A landscape with many peaks, sampled at points; each row gives a point and its height.
A climber steps from a point to the highest of its 2 nearest points, and stops where none of them is higher. Distance is the straight distance between rows; heights are no part of it.
Q578 height 389: [-43   1  17  13 -23 -20 -24   2  20  -2   6  18   4 -23 -12 -56 -40  -9
 -37  12]
Q73 height 425: [ 30  33   0  18  22  13  -7  -6  16 -10  35   0 -46  18  11 -13 -17  -2
  41  15]
Q63 height 59: [ 26   7 -19 -17  24  27 -51 -16   6   4  19   3  -8 -16 -18 -42  10 -22
 -35  -7]
Q302 height 355: [ 35 -36  45 -46  22 -27 -21  20 -42   3 -19   6   6 -13   1  16  -9 -34
  -6  11]
Q936 height 265: [-62 -31  73  11  -7   4  -5   1  28 -21  12  23 -28  -5   5 -29 -42  -1
  -3  -3]
Q700 height 411: [ 45   7  17 -17  36  17  14 -23 -24  20  38  14 -41  24  -2  17   4  -3
  57 -13]
Q638 height 341: [ 34  -6  -4 -18  44  18 -21 -22 -14  14  30 -17 -49   3 -21   3  -1  -7
  27 -11]
Q760 height 511: [  9 -21  -6  44 -14  26 -16  20  21 -54  39 -71 -26  37   1  17  16  19
  43   3]
Q195 height 271: [-62  -3  17   1  -8  28   5  50  28   7 -10  39  42  20  27   0  11  31
 -38  11]
Q146 height 430: [-10  29  12  24  23  16   7   6 -44  44 -38  11  42 -12  35  35 -17  -6
 -33 -23]
Q708 height 368: [ 22  10 -20   6  38   8 -24 -14  18 -18  47 -30 -47   0  -4  13  14  14
  21  13]
Q60 height 252: [ 67 -14  14  19  37 -15 -27  45 -59   4 -21  17  47 -19  31  22  -1 -45
   4  36]
Q577 height 230: [-48  -2  49  -6 -26  29  14  38  41  22  -2  45  11  10   3  31   4  29
 -16  19]
Q323 height 373: [ 10  39 -14  25 -15  12  10  -6 -21  40 -35  22  44  -3  28  -6 -18 -20
 -37 -20]
Q249 height 207: [-20  11 -22 -18 -18 -10  63  13  14 -34 -12   8  36  -2   6  11  40  27
  24  12]
Q470 height 461: [ 44  -7  -7  24 -36   2  25  16  16  -3  31 -20 -28  59  -5   7   8   1
  62  17]
Q271 height 506: [-50  -6  27   6  36  20  -1  -2 -21  41 -19  24  50  -1  15  12 -31   0
 -44 -16]
Q181 height 227: [-23   0  39 -15 -14  -3  18 -12  11 -27   7  37  -3  -4  -9 -26  -9  -8
  14  -4]
Q315 height 454: [  0 -47 -11  38  -1  24  -2  17  38 -69  36 -38 -16  24 -31  14  43  11
  62  25]
Q537 height 151: [ 17 -28  27  16  -2 -11   6  -4   5 -29  36   8 -26  17 -11 -57 -12 -21
  53  26]
Q889 height 432: [-58  -3  24  13  22  13  -8 -13  -6   8   2  45  10   7  29 -11 -42   7
 -28  -1]
Q102 height 538: [ 34 -20  15  -6 -58  -8  28  21  30  -4   0  -5  -7  37 -28   1  17  -5
  64  18]
Q495 height 91: [-14 -13 -31 -32  -5  -6 -20  -9  14  13  -6 -20 -17 -27 -36  50  40  -3
 -19  -9]
Q977 height 20: [ 24  20 -21   6  10 -11  47 -14 -43   0  -3   3  24  21   3 -27  13  -5
   8   5]
Q324 height 75: [ -8  28  46 -15   2  -2  12  -7 -19  27  -7  26 -23   4   2  27 -26 -10
   5 -29]
Q189 height 302: [-18 -25  55  17 -27   0 -20  -2  20 -52  23   9 -21   9  -4 -22 -60 -22
  23  -7]
Q981 height 56: [ 35 -57 -51  37  16 -21  -9 -64   1  39  21 -27   3  -5  -2 -24  53  10
  -3  20]
Q620 height 33: [ 38 -39 -40  -2  20 -15   6 -24 -18  36   7 -36   8  -9 -23 -24  41  -1
  17  15]
Q242 height 439: [-43   3   7   8  23  -8 -26   8 -15  22 -11 -42  -6 -53  12   5 -35  30
 -44 -11]
Q600 height 229: [ -5  10  12   6 -23 -33  -4   8  24  20   8 -32 -60 -10 -25   8 -31 -11
  26  -1]
Q993 height 335: [-42  -7  33   0 -15 -17 -32 -35  -1   6 -17  34   4  -9  -3 -29 -62 -25
 -50  -8]
Q900 height 555: [-11 -27  36  20 -71  20   0  31  33 -12  -5 -17   2  21  -6  -6 -28   7
 -17  -1]
Q118 height 365: [  6  23 -36  13  29   6  15  13 -42  26 -33 -41  21 -31  28  20 -17   8
 -13 -17]
Q534 height 80: [ 25 -32 -59  38  -2 -16  -9 -53  10  36  13 -27 -22  -2 -23  29  64 -14
 -13   9]
Q778 height 215: [ 49 -42   7 -25  37 -17 -18  31 -31  -1 -24  12  36 -21  10  29  31 -29
  -8  39]
Q996 height 442: [ 13  11   4  21 -44 -13 -23  10  34 -16  16  22   2   0  -1 -70 -47 -20
 -39   8]
Q349 height 41: [ 20  49   6  -5  -3  22   2   3   7  29  -6  44  -9  18   9  25 -47  -9
 -16 -18]
Q487 height 415: [ 12   4  -8   7  52   5  32 -14 -29 -28  40 -11 -12  12   0 -43   2   7
  52  -3]
Q493 height 278: [-10   8  36 -22 -27  -9  -3 -42   6 -10   4  47  -6   6 -15 -23 -48 -28
 -12 -12]
Q184 height 101: [ 59   9 -27 -35  10  26  12  -6 -24  17   4  26  32  14   1 -15  40 -27
 -13  -7]
Q897 height 88: [  5 -18   6 -20  43  12 -40 -16  -5 -26  34 -13 -10 -31 -24 -39   1  -7
   9  -6]
Q31 height 336: [-15   8  28  24 -21 -28 -24 -23   5 -45  23  34 -15  26  27 -24 -56 -21
   7  12]
Q360 height 681: [-14  49  -9  11 -22  19 -23  33  44  32 -11  53   9   2  25  -7 -32  -1
 -43  -7]
Q143 height 246: [-41  21 -18 -14 -29 -17  58  10  12  11 -44  -5  25  -5   8  38  35  37
   6  -3]
Q866 height 811: [-29  29 -21  20 -10  15   2  33  20  40 -30  17  20   8  35 -28 -13  19
 -41   0]
Q560 height 35: [ 26   4 -19  -1  -9 -13  14  -6 -52  28 -22 -15   7   7  -2 -23  -2 -21
 -22   8]
Q449 height 191: [-34   9  43   4  -7 -14 -16  18  47   1 -11 -41 -56 -23 -14  34 -30  26
  31  -1]
Q305 height 495: [ 23  -1  25  32 -77  -4 -11  23  49 -11   4   5   0  22   3 -28 -50 -11
 -32   1]
Q556 height 127: [ -9 -28  30 -16  13 -19  36 -25 -30 -13  17 -13 -23  -3 -12 -14  -3 -11
  50  -3]
Q635 height 292: [-56 -14   1 -23  -5 -12  37   2  15   7 -43  -9  28 -38 -12   7  26  45
 -10   3]
Q917 height 321: [ 26  12 -18  38  45  11 -28  29 -66  15 -30 -33  37 -32  31  -3  -7  -6
 -29 -18]
Q674 height 67: [ 56   3 -12 -12   1  -1   1 -27 -25  37   8  23   7  24 -12 -26   0 -39
 -10  -9]
Q165 height 283: [ 28   9 -15  14 -14 -40 -30 -39 -32  28 -20  19  22  14  21  -4 -64 -36
 -39 -26]
Q912 height 269: [-12  35  -5   3 -27 -20  17   8   0  29 -11 -37 -39   7   1   1 -35  12
   9  10]
Q982 height 272: [ -9  14 -16   7   7  23   0  13  24 -84  37   6  16   0  13   7  59  24
  12  -6]
Q519 height 644: [  9  -1  -1   2 -78   0  19  40  30   2  -5 -18   3  16 -16  -2   0  -9
  11  15]
Q431 height 213: [-49  22 -59   1  -3   8  36   3  -1  -5 -48 -17  26 -27  17  40  30  48
   0  -8]
Q494 height 491: [ 44  50 -17  -1   3  20 -10  22  23   2  26  18 -25  32  22   6   3   4
  14  11]
Q342 height 182: [-31  13 -56 -29  -2   3  11   3   6 -13 -36  -6  28 -29   6  54  49  31
 -40 -27]
Q369 height 116: [-33  23  57 -24 -27  -4  30  -7  30  22 -20  11 -38  14   0  34 -24  -1
  24 -15]
Q77 height 49: [ 16 -19   4 -24  26  -8  57 -26 -45   1  -7  -4  30  17 -16 -17  24   7
  30  -1]
Q239 height 346: [  4   7 -36   7 -20   5  -6   6  51 -39  15 -14  -5   2 -14  30  58  -8
  17  14]
Q101 height 89: [ 18 -48  29 -33  24 -12  44 -24 -70 -11   2  -2  -8   9 -11  10   5  -4
  45 -25]
Q730 height 14: [ 29  47  16 -22 -21   0  11  12  28   8  14  63  -1  50   9  11 -30 -21
  10 -18]
Q832 height 176: [ 50 -60 -27 -28  46 -43 -13  12 -17   8 -20 -22  19 -27   3  53  49   0
 -11  35]
Q758 height 337: [-71 -30  21 -19   5   3  17   3 -17  15 -26 -11  33 -29  -3  -8  -7  58
 -33  -7]
Q686 height 697: [-14  20 -28  34 -49  -4  -4  39  22  11 -32 -18   6 -18  31 -31  -5  19
 -32  14]
Q40 height 232: [-16   6 -19 -26  32  30  -4 -17  27 -61  30  25   3   0 -23  14  74   7
   5 -10]
Q193 height 243: [ 16 -12  15   4  14 -14 -34 -20 -36   9 -10   8   4 -16   9   1 -59 -38
 -19 -15]
Q71 height 8: [  7 -23 -41 -16  -5 -11  -6 -21  -6  -6   2 -36  -9 -33 -30 -21  42   1
  -5   5]
Q432 height 316: [ 11  46 -25  26  15   5   7  14 -20  29 -10 -22 -17   2  22  21 -30  10
   7   9]
Q457 height 155: [-42 -15  58  -7 -29  -3  15  27  46 -12 -13   3 -40  -1 -16  27 -26   3
  28 -15]
Q719 height 623: [-10  25 -48  40 -37 -15 -24  31  36  -1   6 -44 -22  -5  17  -8  -5  18
  -7  29]
Q807 height 175: [-18  -5  30 -30 -16 -11  38  -7  -6  -2 -16  -7 -12  -7 -37  -7  -2   4
  21  -9]
Q275 height 168: [  0   3 -17 -38  -5   4  46  -8  18 -28   4  15  19  22 -21  -4  59  15
  33  -1]
Q246 height 119: [  5 -17  15   6  25   2 -13 -24  24 -18  50  -5 -36  -2 -40 -42   8  -6
  40   7]
Q353 height 142: [ 30   9 -13 -39   9  12  22 -32   4  -2  25  21  12  23 -23 -13  53 -11
   7  13]
Q477 height 367: [-24  21   4   5  17  20  44  13 -14  23 -42  24  39   2  23  23   3  19
 -20 -10]
Q656 height 314: [-47   9  17  -8  10  22  38  13  -3  -3 -10  47  43  11  26   9  19  41
  -6   8]
Q295 height 504: [ -9  -2  11 -10  44   8 -23   3 -32  10 -14 -33  -9 -48  21  31 -30  28
 -13 -29]
Q26 height 205: [-30  -7  27  11  -1 -32 -25 -47 -35  -2   4  -1 -28 -20  11 -25 -67 -26
   2 -20]
Q377 height 566: [ -4 -10 -28  41 -33 -10 -27  26  30 -23  26 -74 -33  12  -9   8   4   9
  22  25]
Q640 height 323: [ 10  30 -18  39 -18 -17   1 -24 -27   6 -17  29  19  21  20 -18 -46 -29
 -15   2]
Q713 height 498: [ 30   0  -2   7  37   6   7 -35 -27  10  49  17 -13  40  -3 -30   2 -15
  49  -2]
Q119 height 376: [-35  12  19  23 -21 -13  -9 -27   6 -17  -2  58  17  39  36 -17 -46  -6
 -23   7]
Q590 height 140: [ 32 -41 -39 -24   5 -23 -26  -7 -19  38 -17 -30   5  -3 -10  40  55   1
 -21  15]
Q384 height 183: [  1  -1  13   8 -17  -2  13 -19  -1 -49  26  15   9  14 -14 -68  -9 -20
  18  18]
Q561 height 429: [ 25 -33  15 -26  31  -9 -22  11 -39  -2 -20 -27  -1 -37  10  37  -4   5
  -9  -8]
Q330 height 34: [  0  12 -25  -8  13  17 -50  12   9   4 -12 -31  -8 -43 -23 -13   8 -11
 -50 -14]
Q274 height 399: [ 10 -16  -6  -2  -2  22   0  15  31 -47  26 -10 -15  26 -18  -2  36  11
  41  19]
Q756 height 576: [ 19  61  -2  25 -19  27  -7  26  39   7  -9  32  -2  23  47   7  -1   7
 -14  -2]
Q911 height 285: [ 66   3  -6  17  45  13 -25  19 -55   1  -3 -10  52 -30  33  18  -8 -21
  -1  -4]
Q883 height 307: [-29  -1 -43  -2 -22   6  -5  20  37 -68  -1  -3   8  -8  -1  10  52  20
  -5   1]
Q593 height 129: [-16  -1  12 -44 -10  -4   1   3  -3   1 -13 -13   0 -25 -37  13  35  17
   4 -24]
Q440 height 188: [ 26  24  -7 -38  46  44 -13 -23  10 -19  19  20  10   6 -14   8  60  -4
 -12 -14]
Q731 height 386: [-60 -21  15 -12  33   1 -21  16 -17  51 -37 -17  15 -35   0   6 -18  35
 -44 -18]
Q754 height 109: [  6 -45 -55  -5   5 -28 -28 -19  -7  32   2 -33 -30 -13 -50  54  51 -13
 -22   2]

Two climbers start at each pair of points below. Name the first point that both come to, or write none.
Q181 and Q26 | Q993
Q982 and Q246 | none
Q560 and Q63 | none

Call two points neighbours if one is among the 2 nearest of the other. Go from one point of each pair to the other, from neighbour to neighbour, staying as high as possible. Name the lowest point that can't be avoided.
Q143 and Q146 | Q353
Q713 and Q519 | Q638
Q866 and Q271 | Q181
Q295 and Q118 | Q778
Q866 and Q519 | Q274
